Points, in no order, along strands that fork, close into loops and pass close to each other.
In the rows, zero is written as 128.
Points whose rows are less than 134 apart are linked; no others are.
Fupo: [178  79 158 117 135 171 123 121 125 141 103 142 112 132 169 113 140 138
 115 144 161 156 142 123 144 106 159 183]
Dek: [ 39 164 154  82  86  96 158 145 129  93 137 171 147  94 105 130 116  98
 154  96 113 108  98 136  93 144 127  85]
Goki: [116 175 131 147 163 131 153 116 101  90  92 143 145 105  74  90  70 111
 176 102 112 132 147 120 118 153 128 102]
zizuv: [107  97 119  74 127 127 160 186 121  84 182 104 121 135 110 111  73 137
 128 124 112  89 103 155 155  73  88 156]
Zitom: [202  90 179  87 106 154  98 132 101 123 119 170 113 174 161 140 113 145
 102 114 137 142 147  87 125  94 147 166]
boler: [114 199 130 155  94 170 136 177 113 130 150 121 149 112 121 139 112 116
 151 150 114  88 123 131 107 125  89 110]
gimo: [ 87 180 136 146 132 120  61  72 202  85  93 141 112 110 125 116 170 112
 127 113  99 146  97 145 120 183 120 103]
pozek: [167  85 140  97  97 105 172 164 120 153 167 133 161 145 153 157 110 109
  94  65 115 107 121 137  67  80 131 115]
vadu: [129  98 125 164 219  81 131 141  96 175 125 112 119 130 146 156 181 151
  82 139 167 174 144 103 158 131 141 125]
bezu: [124 125  99 188 148  78  98  76 103 144 147 125 108 160 122  97 147 172
  87 179 151 216 120 112 135 157  91 169]
fipo: [113 133 124 170 176 134 153 123  84 146 133 118 152  65 135 106 166 143
 124 171 187 167 175 145 151 161 107 137]
Tuva: [ 66 183 181 137 144 109 115  86 182  81  95 150  78 108 117 109 161 128
 160  90  94 142  69 151  98 146 130 124]
naf: [ 74 173  99  91 116 119 114 111 136 126 131  62 119 157  99 100 112 124
 157  88 137  98  98 101  90 165 111  96]
funad: [155 104 110 138 129 160 156 107  94 140 126 153 139 111 136  81  74 135
 113 111 161 107 163 129  89 109 142 151]
gok: [134 143 149 116 109 162 118 156 154 124  93 167 176  64 134 162 153 130
 149 149 130  86 157 121 126 141 142 117]
Lami: [134 112 115 173 184  91 165 157  92 182 126 120 156 127 134 197 151 149
 116 162 129 151 147  99 153  96 145 110]
renab: [175  97 110 109 130 110  77 110 145 143 103 126 114 122 168 147 163 104
  86 155 143 151 140 167 171 202 175 153]
nedis: [145 144 146 162 131 122 137 159 104  90 126 136 137 125  70 146  89 123
 195 136 109  52 177 114 184 126 137  93]
Belib: [163 114 119 171 129 146 134 140 118 154 144 125 115 166 116 164 140 150
 106 160 131  89 122 106 165  84 116 146]
Biri: [177 124 159 145 151 123  91 132  76 162 151 156 118 159 130 132 139 163
  84 171 201 165 148  74 134 153 120 165]
zame: [ 71 152 143  83  74  78 147 200 140 128 183 112 155 114  74 145  89  96
 151 114 112  93  98 145 108 150 125  77]
sof: [100 105 142  55  85  71 148 207 144 114 208 124 168 107  87 159  80 110
 137 142  88  97  98 151 134 127 118  81]
kob: [124 179 104 156  99 167 115 170 130 148 168 106 123 133 116 135 137 124
 138 166 128  41 142 107 132 128  96 108]
Kimip: [133 126  72 134  92 146 101  90 105 139 147 120  91 157 125 122  93 173
 102  98 135 173 140  84  79 114 103 123]
zil: [151 115 144 172 193 116 130 109 131 132  98 126 154 139 122 126 151 130
 137 177 158 116 140 110 200 155 152 166]
mosig: [210 119 174 132 142 122 130 130  86 138 135 156 182 126 126 159  86 124
 141 111 153  78 162 105 119 118 182 124]
sep: [109 147 105 158 131 167 166 137 123 155 121  98 148 122 181  92 154  92
 128 184 119 146 101 179 137 137 127 166]
rufa: [107 112 116  58  92 102 109 156 143 132 144  93  87 210  77 152 114 151
 116  88 122 124 110 105 125 123 120 130]
zuter: [144 197 129 195 106 140  73 145 160 101 141 129  99 166 121 131 121  92
 126 159 124  99  81 150 161 163  93 136]
Govat: [115 118 148 105 137 121 176 170 108  95 173  89 121 136  83 146 106 139
 137 110  99 127  70 158 153  81  95 160]
dabu: [167  92 140  98 118 105  88  81 172 126  87 169  89 104 170  90 164 114
 118 153 134 177 145 167 156 156 186 166]
zefem: [136 132 104 148 152 148 160 113  96 126 101 141 156  93 101 103  91 130
 144 121 135 122 174 110 125 135 139 121]
rizi: [131 131  91 146 144 115 153 107 131 123  92 122 108  92 151 126 125  88
 125 138  59 124  85 218 144 117 160 150]
Gotu: [106 148  72 202 152 114 106  66 123 119 132 120  98 172 131  76 125 157
 110 173 121 174 113 130 149 147  85 147]
deze: [ 51 180 176 100 122 114 144 102 143  91 109 160 105  89 107 115 149 116
 166  79 108 128  88 116  86 132 139 110]
rap: [115  95 124  99 114 100 157  98 180 132  86 142 111 106 160 132 185 100
 127 130  78 124  97 191 139 102 171 149]
lise: [152 123 113 143 145 143 165 163  99 179 134 113 163 123 123 180 144 138
 119 160 136 119 156 106 134 116 143 123]
dal: [184  82 164  69  96 119 115 149 114 150 152 157 128 179 175 139 106 114
  74  68 124 115 119 104  86  88 138 131]
Kidar: [162  84 141 164 165 113 148  97 134 121 107 106  84 169 119 167 142 155
 123  86  83 159  83 159 159  69 154 156]
rozi: [111 146 118 156 160 171 155 127  88 127 115 127 160  64 133  94 124 131
 147 162 149 164 188 139 137 160 122 115]
taki: [139  57 162  25 114  64 179 161 118  97 183 123 175 121 134 174 109 113
 148  93 105 116 117 146 133  94 119 131]
rulun: [ 88 128 104  91 120 174 149 130 144 160 104  81 143 124 163  99 169 114
 141 150 135 136 130 129 114 140 131 153]
Turad: [131 113 119 149 157 111 109 107  93 164 134 140 117 162 130 106 148 165
  88 190 187 167 148  82 141 144  93 169]
Rumev: [ 77 200  86 182 186 147 115 101 132  87 123  74 133 133 121  89 120 126
 152 142 129 134 138 112 126 135  90  78]
tebub: [100 133 127 100 106 137  94  88 144 142 127 144 127  39 158 106 140 124
 125 100 181 150 155  97  64 144 147  95]
Zavo: [122 125 132 123 102 194 125 117 113 109 118 144 118 120 152  80  94 135
 127 128 140 105 128 135 104  90  98 162]
Fav: [178 142 179 161 147 103 126 122  93 114 133 127 138 143  72 166  91 121
 173 108 145  66 139  76 168 123 156 123]
detu: [117 127  92 108 125 138  87  98 163 130 110 137 119  93 123 137 126 142
 104  75 147 127 169  82  81 137 133  86]
Dovi: [139 183 147 132  77 148 135 163  98 137 151 158 177 102 113 129  82 103
 149 132 113  86 133 149  85 141 109  96]
Lan: [108 146 138 135 133 149 166 126 140 101  97 130 121 115 174  73 143  84
 150 150  86 149 102 203 123  95 123 167]
lalu: [151 132 113 154  89 150 113 168 120 137 180 118  84 165  97 149 132 149
 127 155 123  45 139  96 146 104 103 122]
vosi: [183  73 162  65 106  86 174 167  95 127 174 132 184 145 160 194 104 113
 137  92  99  99 143 150 114  78 126 110]
Turot: [ 96 200 131 159 186 151 104  89 132  73  95 103 126 118  99  80 111 121
 166 107 129 139 128 112 118 151 112 108]
Mev: [131  96  70 110 125 142  95 143 150 157 125 122  97 162 173 137 158 173
  80 123 122 206 182 111 121 136 134 122]
ref: [ 79 172  74 162 160 119 136  84  91 146 149  69 142 119 121  94 114 139
 130 137 147 131 118  76 103 138  95  89]
tafip: [133 125 166 101  94 184 147 144 118 120 107 166 164  73 159 114 134 115
 146 153 128 103 141 141 106 113 127 158]
dazot: [143 102 149 144 139 113 156 120 126 102 156  97  87 174  96 140 126 146
 119 105  97 141  47 166 165  78  99 178]
mas: [146 122  97 124  98 136  89 120 147 129 123 151 100 140 108 147  98 155
 106  78 134 101 153  86  97 112 113 103]
Nare: [107 147  92 208 170 152 142 105 123 115 113 123 104 151 128  91 117 136
 126 154 119 132 108 146 156 103  92 162]
duz: [115  97 169  80  92 127 154 131 156 125 109 142 131 119 139 160 185 110
 133 109 113 121  92 131 121  95 139 149]
lin: [183  89 103 114  93 112  86 123 150 133 101 152 122 172 177 174 145 119
  93 152 101 144 132 157 163 143 169 161]
gogep: [114 114 106 121  85 173 118  97 120 132 127 121  86 135 148 101 120 150
 117 112 127 158 111 120  91  84  98 151]
Seze: [ 61 138 128  41 102  96 114 138 163 130 144  94 106 159  79 130 123 130
 137  81 137 102  85 109  99 160 131 115]
bado: [ 97 117  71 111 133 156 109  95 159 156 121  71 130 133 168  97 184 134
 115 159 152 167 144 139 127 175 121 127]
Sesi: [183 152 159 133  92 139 136 140  84 177 143 171 178 106  91 170  96 117
 145 146 113 117 140 136 105 161 135  72]
febu: [150 106 143 145 209 107 119 123 113 170 113 105  91 160 150 146 170 147
 102 105 129 202 119 101 155 130 174 127]
lera: [162 122 135 113 122 143 169 145  72 189 128 143 186 118 105 168 116 118
 135 171 127 137 162 123 130 159 146  84]
Duvok: [195 136 164 147 166 124 127 137  59 179 166 155 151 122 130 140 109 138
  95 136 197 111 141  91 104 133 162 141]
zapu: [121 143 124 155 122 147  74  95 188 111 100 141 112  82 138 122 161 126
 117 125 134 156 118 143 127 163 123 125]
Moge: [100 158 106 192 153 139 129 142 154  76 112 119  81 150  95 119 104 141
 150 107  91 113 102 176 158  94  99 128]
Kuret: [134 155 144 136 105 162  94 139 155 103 115 125 115 179 104 103 122 126
 141 150 132  97 120 110 163 152 100 154]
nalu: [123 104  78  81 121 133 127 149 140 168 121  96  98 212 137 159 149 150
  90 102 108 158 142  87 118 111 125 120]
Kepot: [112  87 171  49 107 102 187 155 129 120 123 116 143 118 123 176 164 111
 148  94  91 134 101 142 120  80 135 134]
Betub: [127 115 135 127 137 149  99 132 181 136  92 135 141  56 156 147 191 125
 123 134 152 142 162 139 131 161 154 119]
Dur: [ 62 167 125 150 140 118 124 200 170  48 120 141  98 123 101 139  97 124
 167 127  98 111 118 184 144  88 107 100]
lifo: [144 127 136 137 158 154 134 121 125 112  92 132 138 170 107  92 120 128
 147 169 151  82 147  96 187 140 119 168]
Kiv: [156  90 171 109 116 143 107  93 164 122  89 168  89 113 155  92 157 126
 131 132 140 173 127 137 142 109 161 179]
Tilos: [ 95 124 142 119  85 106 149  97 152 113 115 170 172 102 142  60 100  97
 158  78 142 115 137 135  56 145 137 107]
pezes: [112  63 137  32 105  71 175 175 141  87 191 156 177 104 114 145  83 122
 141 125 100 107 117 171 134 105 111 106]
zedu: [177 125 122 196 171  87 102 104 129 142 118 128 146 136 129 170 146 107
 109 195 145  89 116 132 207 163 154 146]
Fepe: [125 104 156 139  75 119 175 121 144 131 133 163 188 135 118  66  86 105
 160  93 120 149 147 173  73 150 115  95]
resu: [159 104 146 155 186 122 129 122 118 144 108 109  96 157 144 182 133 154
 115  73  99 176 113  99 151  73 174 124]
nop: [157  90  99 114  80 117  75 153 173 148 124 170 109 139 198 165 172 146
  68 143 113 183 163 146 123 141 148 137]
voler: [155 162 108 191 139 102 106 106 142 134 126 112 113 152 107 153 128  97
 102 154 112 111  68 147 183 171 131 146]
Sebem: [104 121 127 102  90 135 124  88 138 134 121 160 154  61 172  66 109 106
 138 101 168 117 152 110  50 139 152 114]
Gal: [ 97 109 105 127 158 146 119  98 110 153 146  69 114 100 164  93 190 146
 106 147 203 179 175 138 135 162 115 119]
kurag: [105 149 121 164 125 121 128 201 130  73 150 131  93 106  69 143  83 134
 179 125  91  64 155 140 163  99 125  79]
lup: [ 93 169  84 107 142 135  96  58 120 131 138  47 130 143 117  95 136 144
 133 113 141 151 113  73  92 173 110  80]

A fork is a point with three links, a tip a point with one. Leave the first point through the second and follow the links. Name the first fork or tip that comes.
Kiv; Fupo: taki
Seze; naf: zefem
Belib; lalu: lise
gimo; zapu: Zavo
vadu; febu: zizuv
gogep; Kimip: Fepe

How many points has the smallest loop of links through each point below? Write none if it is on no loop.
Kuret: 6
lalu: 8
kurag: 12
vadu: none

Name the points in between on the shortest way along the links from the first point to the second, in order.
tafip; zame: gok, Betub, zapu, gimo, Tuva, deze, Dek
Dovi; Govat: Sesi, lera, lise, Lami, vadu, febu, resu, Kidar, dazot
gogep; rulun: Zavo, funad, zefem, rozi, fipo, Gal, bado
rulun; taki: sep, Lan, rizi, rap, duz, Kepot
